Each row is a point on a landscape with many peaks, with its height.
From any point a climber steps to the highest of the 6 points nearest to it. It stops when none of these is higher. Distance is the straight distance between rows; heights are no part of it.
q_292 height 138: [143 101  74 115 126 128 119 134 128 125 134 111 125  78 176 130 157 141
  96 117 129 139 105  93  91  98  97  96 188 158]
q_101 height 290: [ 63 139 161 124 141 136 158 118 145 129 137 130 116 117  62 115 113  82
 135 145 105 122 195 152 146 119 124 167  76  81]
q_78 height 401: [138 182 178  91 111 107 124  84  70 126  71 101 106 136 164 136 145 103
 157  99 163 130  53 129 153 192 150 110  94  95]
q_413 height 432: [ 89 110 132 141 140 134 146 134 138 132 151 171 118 127  53  98 110 140
 136 176  94 132 207 145 134  89 122 158  99 116]
q_393 height 583: [113  92  81 133 121 130 161 119 140 135 212 162 148  95 129  93 149 199
 115 138  83 134 183  90  61  34 133 159 185 128]
q_654 height 473: [167 130 102 155 147 153 125 206 143 154 136 120 179 212 141 180 131 132
  91 123 173 140  93 126 134 126 163 130 142 161]
q_660 height 483: [122  90 115 138 122 134 142 137 148 145 157 162 143 127  85 134 120 163
 112 152 102 130 185 133 126  84 136 158 130 156]
q_462 height 304: [146 168 175  89  77 123 117  71  64 138  76 106  75 119 199 109 152  98
 138 100 130 133  14  76 110 203 108  97  94 118]
q_296 height 507: [154 152 145 115 139 102 104 115  92 104  96 101 128 161 125 133 119  85
 147 102 169 118  85 162 180 183 163 107 115 124]
q_544 height 171: [ 86 147 179 123 148 116 142 111 136 128 121 117 124 146  77 132 108  99
 137 136 126 112 164 162 173 130 148 134  98  97]
q_166 height 365: [181 153 128 143 140 137  77 156 123 135 100 106 152 178 148 160 122 112
 137 103 208 139  78 145 141 183 149 126 131 150]
q_656 height 531: [137 141 175 132 139 123 116 134 106 115 106 111 143 193 106 145 103  97
 140 112 173 122 122 175 169 159 152 115 112 134]
q_196 height 399: [139  98 121 129 139 126 117 132 135 149 130 125 134 147 106 153 111 112
 125 129 141 119 142 144 158 123 141 118 136 147]
q_985 height 196: [103 154 186 108 147 125 137 117 106 104 128 101 133 160  78 140 105  87
 145 132 141 105 146 170 190 147 159 117  81 101]
q_923 height 248: [128 153 166 121 143 122 122  95 101 125  97 111 100 120 133 132 120  93
 145 119 139 112 103 139 172 171 130 121  97  95]
q_180 height 190: [188 166 107 134 125 146  77 134 103 113  76  96 130 160 193 144 136 134
 133 119 201 156  38 126 123 201 126 111 141 134]
q_487 height 216: [154  99  95 140 137 149 126 169 144 147 157 134 182 166 135 159 135 170
 100 128 149 136 114 112 116  87 144 141 152 158]
q_356 height 189: [ 25 134 161 144 108 120 166 112 170 125 172 167  99  64  95  77 145 107
 153 151  62 137 182 107 101 131  50 149  85  71]
q_673 height 601: [152 116 114 141 140 139 112 149 137 126 119 116 154 149 140 164 131 131
 115 108 164 120 116 153 138 142 144 120 152 152]
q_479 height 168: [ 63 125 143 135 124 141 171 138 142 136 164 171 105 109  43  97  96 132
 149 181  69 128 230 160 124  85 131 154  98 113]
q_359 height 382: [161 143 140 116 128 128  95 112 110 127  75 106 113 137 171 130 127 121
 131 107 151 140  60 136 131 174 120 104 130 127]
q_930 height 244: [ 84 128 177 103  99 104 134  88 133 131 109 112  92  83 154  98 154  76
 149 103  72 126  87  80 117 171  87 120  84  83]
q_191 height 198: [ 91 151 182 118 142 100 148  81 111 108 100 115 106  95 130 117 146  84
 133 118 120 106 114 125 155 152 116 109  85  86]
q_759 height 120: [132  93  71 125 118 133 130 131 143 145 157 137 144  97 173 103 151 163
 104 107 111 127 127  87  80  65 116 117 194 137]
q_880 height 493: [124 102  80 118 109 131 144 123 142 127 182 149 131  87 146 103 139 170
 120 125  96 118 153 102  76  41 120 140 199 129]
q_305 height 341: [ 96 111 121 128 124 103 143 109 148 128 145 142 100  73 142 100 142 117
 137 134  90 108 145 125 121 109  89 135 136 117]
q_763 height 478: [125 139 159 135 143 112 115 126 119 117 124 110 124 159 120 144 108 115
 124 116 138 117 145 166 173 155 151 137 114 118]
q_13 height 240: [197 164  94 133 127 164  77 141 115 101  88  87 132 152 192 158 122 142
 127 124 206 156  34 118 104 193 127  98 153 137]
q_979 height 400: [129 104 121 134 129 134 137 120 148 126 145 147 130 110 120 124 115 135
 114 152 114 117 168 127 117  91 132 134 141 148]
q_199 height 383: [177 165 142 107 114 118  77 114  85 121  76  99 128 139 185 135 119 114
 154  94 205 143  48 143 140 202 161 109 122 121]
q_403 height 273: [121 110 115 166 114 144 154 157 128 155 171 174 166 183  37 113 108 168
 102 167  70 136 233 133 112  52 172 188 109 141]
q_66 height 246: [ 51 129 161 124 137 106 162 102 138 115 145 146 101  79 106  92 138  91
 154 135  82 113 168 114 122 129  87 143  87  68]
q_140 height 152: [ 75 148 178 118 152 106 147 118 135 108 130 125 118 128  83 114 103  90
 148 144 113 119 158 151 172 141 125 131  89  93]
q_447 height 398: [148 106 121 130 140 138 119 142 135 135 111 129 149 135 127 153 118 124
 126 116 146 119 127 150 144 137 141 127 160 158]
q_465 height 515: [ 87 102 105 133 115 120 160 136 149 126 167 160 118 109  80 118 117 159
 125 162  78 113 204 135 121  69 136 158 127 127]
q_604 height 612: [139  91 113 128 124 143 144 147 141 140 161 137 169 141 113 135 137 179
 107 134 112 124 159 113 103  55 162 148 153 152]
q_448 height 494: [152 188 164  92 122  89 123  93  73 104  89 104 123 161 149 140 147  87
 159  85 189 112  62 148 174 207 168 103  84 106]
q_865 height 142: [136  94 108 128 145 126 125 154 137 138 135 125 134 121 115 143 124 145
 127 136 120 114 144 137 130  99 143 134 161 146]
q_964 height 303: [181 144  98 133 132 160  93 163 130 114  94 107 157 157 179 158 128 157
 110 107 193 152  46 105 105 169 129  93 151 148]
q_186 height 613: [ 45 129 140 135 115 100 154 107 176 119 172 161  97  55  99  74 145 125
 165 146  48 139 180  88  97 114  41 150  96  70]
q_750 height 374: [123 124 131 127 139 113 129 114 130 109  97 114 122 109 137 131 125 114
 132 117 140 122 112 136 147 146 118 113 134 127]
q_290 height 236: [ 52 128 141 154 122 130 178 112 142 123 163 164 102  69  94  87 142 129
 155 150  66 129 193 126 117 108  85 140 114  93]
q_982 height 600: [ 49 134 149 137 126 122 147 117 144 124 155 160 100  72  94  93 132 103
 150 149  80 120 176 116 119 120  71 147  77  76]
q_427 height 358: [150 134 131 120 134 126  99  98 110 124  82 115 100 100 195 122 147  97
 125 105 138 143  57 105 120 173  96 104 136 139]
q_884 height 573: [111 104 102 149 117 144 157 132 152 140 176 168 125 112  63 105 126 166
 120 170  85 121 221 107 106  59 157 162 132 128]
q_795 height 546: [ 96  94 105 140 110 113 169 123 162 122 183 170  99  68 114  84 131 146
 150 151  61 126 197  95  85  61  79 142 154 116]
q_670 height 107: [186 149  99 121 112 164  78 147 118 136  72  99 125 118 208 133 135 131
 113 112 179 141  30  94  89 169  99 103 159 142]
q_684 height 348: [120 160 178 112 140  95 128 113 101 107 109  92 140 174  94 139 107  61
 145 119 163 101 129 182 190 171 174 101  71  94]
q_353 height 226: [103 132 170 120 147 113 134 107 131 104 127 112 123 122 101 119 122  96
 149 132 128 107 145 160 161 137 126 123  97 102]
q_504 height 577: [100 103 108 130 116 118 151 122 152 123 146 144 103  67 124  98 134 113
 138 143  76 113 150 108 108  98  95 145 140 131]
q_14 height 476: [105 108 112 129 117 122 134 109 155 115 157 147 116  80 117 111 126 150
 122 148 100 120 176 136 125  94 124 142 151 143]
q_381 height 254: [115 114 149 129 144 118 132 107 132 110 117 124 109 104 118 121 116 110
 140 131 124 116 146 134 147 132 108 131 121 125]
q_659 height 318: [136 123 125 125 113 110 107  98 123 134 103 103  85  79 196 100 155 101
 122 103 102 124  82  92 121 154  70 106 136 131]
q_698 height 362: [177 173 145 104 116 112 118  85  77 128  69  93  99 140 178 132 136 100
 149 103 168 132  35 129 153 213 146 102 104 118]
q_258 height 154: [ 78 144 166 109 139 115 152  91 131 123 115 122 101  93 115 111 144  78
 157 135 101 126 132 136 155 129  98 131  88  89]
q_517 height 671: [123  87 100 128 114 148 154 139 138 145 183 168 146 123 105 120 130 180
 112 155  84 130 191 104  97  41 143 164 159 135]
q_646 height 363: [ 80 132 158 126 144 132 143 139 137 118 144 144 119 141  56 121  89 107
 144 149 108 115 200 169 166  99 144 148  85 116]
q_325 height 235: [ 80 133 156 109 120 101 130  82 144 125 116 121 102  61 134 105 139  87
 136 127  79 113 124  87 121 137  82 116 100  93]
q_736 height 182: [161 139  80 130 117 158  91 163 142 121 109  99 129 112 195 135 156 146
  99 121 162 140  52  86  74 129 100  86 173 159]
q_282 height 351: [173 145  90 161 142 157 113 195 132 139 136 111 166 191 175 193 144 155
 110 107 190 146  64 120 106 164 138 109 143 162]
q_877 height 472: [133 120 158 144 141 113 119 132 129 123 121 119 143 170  93 144  97 103
 139 124 137 118 152 163 173 140 168 118 111 140]
q_82 height 345: [138 172 170  86 134 105 133  77  91 115  95  98 113 145 150 125 143  90
 137 111 166 107  74 145 181 186 154 101 100 103]
q_257 height 238: [142 105 104 113 116 114 116 106 135 135 113 117 103  71 167  99 147 121
 108 110 114 128 106 115 112 116  93 109 167 129]
q_402 height 210: [150 115  86 123 129 139 109 138 145 131 125 111 127  93 177 127 154 155
  88 118 139 124  98 117  97 112  98 123 172 158]
q_585 height 129: [183 156  90 113 120 151  94 141 124 124  84 106 131 105 201 134 150 152
 109 115 166 149  41  87  81 146  96  86 172 151]
q_279 height 289: [129 152 164  99 132 106 122  85 105 122  76  94 102 106 153 116 141  94
 158 101 136 114  77 141 162 172 121 102 115 104]
q_996 height 263: [ 92 158 184 106 129 109 123  71 120 134  97 105 105 100 155 117 154  96
 143  92 107 130  72  96 132 170  99 129  90  91]
q_771 height 352: [125 131 152 123 149 111 122 100 122 111 103 120 108 113 115 130 117 107
 128 128 141 117 123 141 151 143 127 133 116 115]
q_349 height 204: [189 156  99 172 139 164 103 213 115 127 146 118 177 223 164 194 134 126
 120 114 228 158  48 136 121 181 167 146 101 164]
q_145 height 524: [147 177 169 102 138  80 116  99  71 113  93  94 140 194 108 153 147  91
 161  95 196 115  91 169 181 187 169  88  68 100]
q_856 height 350: [113 155 163 124 137 109 133 111 125 102 115 103 126 153 109 134 108  94
 152 120 141 106 136 178 188 152 144 107  96 107]
q_24 height 319: [ 63 136 150 137 136 119 145 134 144 111 148 158 109 121  61 110 114 127
 150 163  96 123 213 157 156 110 121 140  92  91]
q_297 height 191: [145 111 117 125 127 115 118 124 130 125 116 126 108 109 155 136 130 132
 133 129 138 117 120 134 133 116 116 128 158 136]
q_655 height 256: [191 176  86 143 128 172  81 160 122 108  77  91 122 151 196 155 117 155
 114 114 206 162  33  89  88 180 123  87 151 157]
q_193 height 349: [131 136 148 103 110 112 112  75 121 149  77 108  92  84 188 111 159  97
 127 101 107 124  67  85 128 167 100 104 127 126]
q_739 height 195: [ 65 130 161 130 144 120 146 102 122 108 135 124 116 107  99 114 115  96
 150 154 100 124 167 145 156 123 109 144  96  90]
q_967 height 369: [107 112 128 124 133 114 139 110 145 113 139 140 116 100 106 122 123 135
 126 141 109 120 166 140 135 100 111 122 141 125]
q_672 height 650: [116  89  98 121 133 143 149 135 147 143 174 160 156 124 111 121 141 173
 110 135  92 125 182 117 113  45 160 152 164 158]
q_159 height 540: [ 99 101  96 122  96 101 164 115 156 115 186 165 108  61 134  89 149 147
 138 145  71 126 179  90  81  53  91 151 166 113]
q_326 height 388: [154 137 149 105 130 114 102  91 100 123  92 100  98 107 188 119 137 106
 136  99 122 126  69 115 140 175 109 112 121 124]
q_842 height 390: [146 134 138 113 126 124 105 109 109 122 107 119 115  97 162 108 141 117
 127 117 130 118  99 127 141 149  92 113 132 134]
q_505 height 430: [136 177 172  95 111  98 130  79  74 127  76  95 105 133 167 129 148 104
 163 103 156 115  42 135 156 214 153  98  91  93]
q_172 height 309: [ 63 113 136 144 126 135 166 135 147 133 150 158 100  91  74 110  98 109
 148 170  78 122 196 138 145  88 107 152 100 100]
q_886 height 259: [162 163 146 101 111 138 101  97  75 123  72 100  88 110 204 116 145 110
 136  89 154 141  25 102 126 203 128 102 114 122]
q_643 height 626: [155 168 173 134 130  94 121 118 105 115 116 101 148 194 122 145 129  83
 155 101 177 124  97 185 178 194 166  91 102 118]
q_387 height 495: [172 112 107 150 143 142 125 194 134 158 153 125 189 199 117 178 117 134
  96 126 150 131 110 143 133 120 169 152 129 170]
q_420 height 338: [141 158 158 103 123  99 116  92  88 131  80  97 100 123 168 115 155 103
 135  99 143 108  76 134 151 193 127  94 100 114]
q_914 height 529: [140  91 116 135 131 141 138 157 148 141 161 141 156 144  87 142 120 160
 109 140 119 117 163 135 134  90 148 149 143 153]
q_639 height 462: [154 103 115 134 159 124 122 152 139 144 143 119 165 171 116 149 108 135
 106 133 152 124 137 148 141 119 155 134 141 151]
q_906 height 489: [139 101 123 147 138 146 143 171 131 159 159 142 179 182  86 154 120 151
  95 152 119 124 162 136 134  89 167 164 137 161]
q_997 height 295: [106 129 169 135 141 113 148 120 113 115 130 130 130 172  69 136  86 103
 138 131 122 121 170 174 179 134 163 133  98 113]
q_63 height 361: [105 105 113 133 116 109 136 102 164 123 147 133  98  60 142  99 142 124
 128 137  84 114 153  92 108 101  85 131 157 116]
q_919 height 274: [114 114 119 124 124 108 128 100 140 131 119 127 104  67 150 105 142 118
 130 132 104 118 126 108 128 109  86 124 139 125]
q_214 height 646: [135  99 112 133 117 156 146 149 142 162 176 171 161 145  99 118 122 183
 113 140  89 127 188 108 105  46 176 167 150 153]
q_846 height 578: [128  98  86 123 118 128 133 128 153 127 140 129 118  71 161 110 143 152
 105 138 103 128 123 106 101  92 100 117 185 139]
q_218 height 417: [165 129  86 141 134 160 103 170 146 122 115  98 160 150 153 156 129 149
 120 115 174 137  64 132 114 147 126 115 166 162]
q_376 height 302: [118 155 169 100 106 113 130  69  99 131  79 104  97  92 172 118 176  92
 139  94 111 116  67 100 131 184 109 111  85  97]
q_861 height 415: [112 103 142 132 145 123 141 148 128 131 133 134 131 160  62 130 101 132
 118 148 120 122 191 160 156 102 159 151 121 142]
q_187 height 482: [116  94 122 122 129 143 139 149 138 163 159 159 168 166  60 143 104 161
 102 151  94 120 207 128 130  76 164 165 121 153]
q_467 height 276: [110 136 141 111 129 109 125  91 132 117 106 114  96  74 163  99 139  86
 134 112  92 116 101 108 150 154  93 120 106 107]
q_625 height 11: [140 101  80 127 124 141 126 149 143 142 130 120 149 106 162 131 144 170
 107 124 129 126 134 106  87  81 113 119 181 144]
q_558 height 96: [184 161 115 116 119 144  84 126  99 132  64  95 104 119 196 134 144 116
 128 114 176 143  25 100  91 176 110 106 146 125]
q_364 height 559: [151 118 137 128 149 124 109 142 128 134 111 115 135 160 128 159 111 125
 129 115 164 120 122 164 151 149 148 114 139 153]
q_692 height 538: [161 137 121 140 133 128 100 140 124 133  98 113 146 164 151 143 124 131
 132 112 180 126  91 153 149 164 123 110 133 156]
q_113 height 588: [ 87 118 104 143 113 122 162 122 148 124 203 175 118  90  85  92 130 164
 141 159  63 134 221 119  90  76 115 147 148 116]
q_636 height 438: [155 115 102 136 136 152 118 174 139 135 136 124 151 159 133 167 135 152
 105 111 170 136 105 137 118 135 138 131 155 156]
q_228 height 184: [180 143  78 135 134 156 101 166 139 121 114 114 134 119 192 154 161 164
 103 100 180 149  59  90  89 133 107 103 175 153]
q_602 height 241: [ 87 136 173 109 132 106 142  78 133 122 112 116  90  84 144 114 150  88
 142 120 103 124 117 110 142 149  86 106  87  85]
q_570 height 387: [ 65 113 116 143 108 107 175 119 154 121 189 181  84  47  96  80 143 119
 144 159  57 138 211 116  94  92  66 144 117  95]
q_960 height 527: [165 123 151 149 130 127 108 137 121 130 106 110 146 193 132 157 113 107
 126 108 185 140 102 175 160 159 163 125 117 133]
q_809 height 618: [103  99  81 137 107 131 164 119 140 140 206 178 130  81 112  92 126 180
 126 152  74 128 212 100  63  30 129 158 169 134]
q_293 height 180: [180 147 128 146 129 121  94 157 117 111 111 105 163 209 150 162 124 105
 149  91 215 142  65 161 140 188 175 121 115 150]
q_665 height 353: [180 149 115 153 140 158 116 203 138 142 132 110 187 197 162 191 131 143
  99 115 201 155  65 138 124 162 140 136 129 170]
q_316 height 234: [ 59 133 129 128 122 105 156 105 151 119 159 151  87  63 115  81 149 112
 157 147  70 115 168  92 112 125  57 154  92  83]
q_743 height 525: [184 173 143 122 120 109 112 109  77 112  82  87 132 211 124 160 123  83
 161  91 219 130  69 177 172 211 181  89  82 115]
q_685 height 528: [171 115 126 152 149 134 112 186 131 147 131 120 174 206 132 173 125 118
 111 106 172 144 115 150 136 139 163 135 136 171]
q_612 height 321: [118 106 139 146 142 126 129 138 138 120 138 122 147 149  81 140  97 117
 125 144 123 130 170 151 146 118 146 139 112 146]
q_108 height 492: [105 108 141 132 134 125 157 118 141 128 148 162 120 112  92 126 118 130
 127 153  97 132 189 143 144 101 123 132 125 122]
q_690 height 389: [144 159 144 114 134 120 114  96  99 114  86  95 107 130 171 121 133 108
 144 115 157 116  71 144 146 179 143 108 117 123]
q_368 height 227: [ 34 133 166 148 134 119 158 113 133 116 162 159  98  75  85  96 111 111
 157 153  75 129 201 140 132 114  88 162 100  81]
q_576 height 519: [165 128 111 156 137 149 107 176 135 138 113 106 170 165 139 163 133 143
 109 113 184 132  86 133 128 142 145 122 167 162]
q_269 height 500: [152  98 111 137 131 156 145 158 134 157 169 147 166 161 123 154 133 163
  92 145 114 136 157 114 124  76 151 149 158 162]
q_663 height 228: [ 33 135 166 130 146 140 163 128 137 110 156 166 106 105  39  99 107 115
 149 179  90 130 215 153 141 103 105 145  91  79]
q_748 height 683: [108 113 111 134 111 146 165 154 133 156 178 182 149 136  51 109 106 172
 107 164  60 123 224 128 107  57 164 167 119 129]
q_651 height 589: [106  98 110 135 122 119 141 123 150 136 173 154 124  92 111 122 140 147
 126 154  91 127 187 120 106  65 133 129 148 131]
q_578 height 192: [174 132 108 109 115 140  87 125 114 130  87 103 109  95 202 116 146 143
 102 105 159 141  55  91 100 145  79  85 170 148]
q_205 height 225: [ 84 118 143 147 123 129 166 147 143 136 160 188 128 133  45 114 100 148
 127 186  74 128 225 145 135  78 146 160 108 115]
q_276 height 231: [161 127  88 126 129 137 105 145 124 134  95 113 127 107 182 124 146 144
 103 126 164 141  63  97  93 129  98  93 175 147]
q_614 height 197: [158 137  73 117 121 154 107 144 140 119 113 113 124  96 192 137 158 158
 107 109 148 132  67  82  76 124 103  94 190 150]
q_340 height 355: [149 119 104 118 132 131 103 108 123 118  96 108 112  93 172 129 137 116
 121 113 128 130  89 110 111 147 105 122 141 148]
q_537 height 326: [176 160 131 123 127 125  80 128  98 109  86  89 129 182 173 149 125 120
 152  96 212 151  61 157 141 200 150 117 129 121]
q_450 height 549: [145 112 113 138 131 147 157 183 141 171 166 155 203 184  73 149 121 171
  92 150  93 128 186 110 119  61 165 178 131 155]
q_488 height 396: [ 83 124 133 132 133 126 156 117 147 119 152 146 118  87 102 109 109 112
 137 155  77 124 186 138 135 109 116 141 102 109]
q_247 height 614: [133  98 118 131 135 161 137 165 134 157 174 153 179 160  95 144 120 175
  89 142 106 132 182 126 109  68 171 159 148 152]
q_714 height 447: [101 105 142 140 129 132 139 128 132 132 149 153 118 143  59 137 110 145
 124 155 102 119 201 154 142 102 159 139 116 127]
q_849 height 346: [ 61 142 159 137 140 131 172 137 128 116 139 149 118 137  43 129  99 106
 143 155  90 124 206 168 159  95 126 153  83  89]
q_683 height 193: [ 72 116 144 122 115 107 148  95 148 118 141 134 101  71 132  99 142  89
 148 127  67 127 142  90 119 136  74 133 101 109]
q_579 height 364: [142 113 107 118 127 132 102 130 137 133 116 107 128 107 152 135 141 127
 123 109 145 131 104 131 137 138 111 116 150 147]
q_501 height 428: [109 104 142 151 143 141 152 144 146 126 146 159 119 155  45 123  91 137
 122 166  79 125 215 158 140  93 142 149 106 135]
q_47 height 638: [185 163 116 150 141 146  84 159 108 105 101  99 152 191 169 176 120 124
 137 111 197 162  52 135 123 202 151 115 136 153]
q_125 height 194: [169 138  92 121 126 140  86 136 122 123  74 114 111 105 192 132 135 140
 113 115 151 138  51 116 111 157 107  93 172 147]
q_156 height 106: [153 115  94 121 137 140 120 159 149 130 139 115 163 127 156 144 144 166
 101 117 141 138  98 113  94 107 133 120 171 157]
q_927 height 367: [168 176 153  87 103 118 117  78  60 136  54 109  97 132 186 115 147 105
 160 100 160 138  23 102 129 222 135  87  97 106]
q_695 height 648: [ 89 114 127 137 131 133 150 128 160 118 170 162 105  99  82 110 107 136
 132 163  83 126 197 131 135  97 126 141 109 120]
q_62 height 441: [132 100 111 149 121 141 154 165 126 167 167 165 190 180  68 134 115 175
 100 150  73 113 229 126  99  49 182 206 124 136]
q_553 height 547: [162 111 139 140 139 122 108 154 121 136 127 127 141 190 128 165 109 112
 120 112 162 135 135 164 152 148 162 122 120 156]
q_511 height 266: [109 114 130 128 137 110 138 106 147 111 127 134 102  91 126 118 133 118
 137 134 102 122 137 125 133 118  96 119 130 120]
q_855 height 229: [ 81 116 142 154 134 137 152 149 132 137 151 174 132 146  13 109  97 145
 126 167  73 126 244 147 128  76 153 163  86 101]
q_207 height 484: [145 114 126 129 146 127 115 126 123 126 122 112 131 128 137 133 116 123
 119 122 151 117 107 150 155 136 136 119 133 149]
q_510 height 239: [197 166  87 155 139 179 105 191 125 119 109 104 156 180 188 182 122 149
 128 112 212 143  47 116 106 186 142 117 134 153]
q_162 height 586: [124  95 100 123 126 133 136 136 144 144 174 136 148 113 131 126 130 185
  99 135  99 136 161 119  88  63 136 140 167 141]
q_568 height 118: [185 160 107 164 135 146  87 182 112 121 113 113 154 201 165 187 115 124
 132 113 219 158  62 149 123 187 151 117 116 146]
q_988 height 480: [157 148 141 122 142 113 117 100 104 128 103 114 129 155 156 134 121 111
 143  99 167 110  87 145 146 176 148 109 125 128]
q_91 height 223: [170 132 109 125 132 150  77 134 123 127  76 106 129 134 178 140 133 145
 126 106 178 132  53 108 117 166 124  96 155 144]
q_183 height 277: [110 110 129 147 112 134 153 151 129 150 165 184 144 161  35 118  95 158
 112 172  76 125 227 144 127  72 154 179 110 131]
q_525 height 409: [144 105 107 148 135 150 134 176 142 149 153 126 174 184 111 167 133 152
 100 124 142 132 136 129 137 104 154 151 148 165]
q_389 height 407: [132 112 120 138 133 146 139 152 142 129 153 145 168 161  86 151 109 144
  99 136 114 121 183 146 145 109 159 146 132 152]
q_18 height 536: [164 171 161 105 130 100 117 109  94 100  95  89 126 193 133 153 130  85
 158  98 201 125  64 175 161 210 171  98  93 114]
q_854 height 243: [180 159 123 104 123 119  92 106  99 116  77  81 110 143 191 127 128 126
 132 105 171 137  37 112 122 199 123  99 129 125]
q_489 height 624: [117  90 102 134 105 137 174 128 147 142 198 178 152 144  84 106 119 194
 117 156  81 134 228 103  75  21 158 171 159 129]
q_81 height 104: [173 144 115 159 142 141  89 171 112 126 121 105 176 223 149 189 124 110
 133 104 209 147  83 157 146 187 165 128 117 167]
q_554 height 311: [136 151 172  95  87 123 110  67  82 146  70 105  86 108 190  99 160  88
 133  97 117 133  35  93 121 184 109 100  95 115]
q_219 height 357: [120  92 100 121 125 120 137 109 145 133 144 137 124  83 132 120 122 148
 116 142 104 123 165 116 118  91 114 128 165 141]
q_104 height 167: [114 145 172 108 138 100 126  82 102 118  90 111 126 133 138 121 144  94
 151 102 136 122  82 141 170 178 142 105  96  97]
q_897 height 488: [184 192 149 110 131 114  96 118  77 108  91  92 137 193 150 151 118 101
 162  89 222 146  52 152 157 214 163 103 108 126]
q_89 height 299: [ 66 132 161 139 125 142 159 141 135 133 158 174 114 144  27 116  87 133
 143 176  93 134 225 166 156 102 134 157  84 102]
q_301 height 566: [133 114  95 132 127 142 130 134 141 129 160 145 154 136 114 138 124 160
 107 147 117 119 158 119 109  65 139 136 165 162]
q_2 height 288: [146 124 104 114 121 122 104 138 129 132 115 113 127  97 177 136 152 144
 105 108 143 141  92 116 113 127 114 103 169 149]
q_217 height 317: [128 160 177  91 106 107 126  70  80 140  71 115  96 118 192 124 136  97
 126 102 142 126  40  99 131 197 125  90  99  94]
q_421 height 639: [113  86  89 125 112 139 155 135 155 139 193 164 127  96 106 100 127 168
 116 136  87 125 187 106  99  46 118 135 164 138]
q_203 height 470: [116  96 124 135 127 141 125 147 146 148 149 148 153 150  64 139 104 147
 113 152  97 116 195 139 132  78 155 149 132 157]
q_79 height 237: [103 126 136 126 125 100 138  90 139 122 117 128  94  76 146 106 146  97
 133 128  82 123 126 106 135 140  82 126 122 118]
q_779 height 224: [ 29 139 169 144 130 138 171 124 153 113 175 159 100  73  84  86 120 111
 167 164  63 147 205 137 125 123  73 158  82  64]
q_738 height 580: [104  87  77 135 103 118 153 121 159 123 199 150 122  80 143  87 145 161
 120 146  77 128 174  94  71  44 100 152 178 125]
q_51 height 598: [ 96  97  93 114 119 123 164 120 155 126 178 167 114  78 108  87 143 157
 132 163  75 121 194 107 109  59 112 154 153 124]
q_916 height 433: [147 148 138 116 137 117 106 108 116 125  94 103 114 128 158 123 131 114
 128 108 151 130  88 135 151 163 124 109 141 119]
q_201 height 119: [185 171  93 113 118 164  81 136 105 124  80  93 109 111 208 137 144 151
 112 116 185 159  20  86  81 169  96  89 164 150]
q_384 height 501: [153 139 156 126 132 113  94 128 114 117  95  97 131 150 140 138 107 116
 148 101 172 129  90 155 154 172 138 114 106 138]
q_398 height 307: [164 119 107 123 133 141 114 142 143 130 105 113 126 108 156 148 132 140
 118 113 149 136  83 115 118 140 117 111 163 158]
q_406 height 535: [140 130 151 138 134 129 111 139 114 127 107 108 151 184 101 146 106  97
 122 120 151 119 130 169 169 154 161 114 112 139]
q_635 height 439: [129 101 122 154 130 147 154 165 140 142 151 167 141 177  28 144  89 145
 116 157  75 120 233 137 127  80 167 172 102 137]
q_844 height 298: [176 147  96 140 133 159  96 165 144 126 110 117 142 135 180 151 144 146
 113 102 173 141  65 123 111 140 118  97 169 152]
q_225 height 425: [143 110 116 143 113 147 158 144 130 177 176 165 188 170  78 109 109 194
  95 172  72 128 223 117  86  26 185 202 128 134]
q_613 height 596: [133 111  93 114 136 154 131 152 145 144 145 123 160 131 149 144 145 161
 120 123 144 125 115 105 105  86 132 130 168 150]
q_547 height 368: [ 83 116 112 130 101  93 160 103 146 111 160 156 108  57 136  82 143 125
 144 142  57 125 186 100  94  91  60 145 150 108]
q_552 height 477: [ 77 101 134 139 129 119 168 126 156 133 168 178  98  87  80  95 116 153
 136 173  76 135 206 131 116  74 113 161 125 116]

Call two points neighbours if one is among the 6 nearest of the other. Go from one point of each pair to the other, from neighbour to neighbour, staying as high as possible. Name the lowest point that can't be avoided.
q_982 and q_673: q_570
q_47 and q_748: q_166
q_517 and q_695: q_465
q_748 and q_517: q_489
q_613 and q_748: q_301
q_643 and q_673: q_656
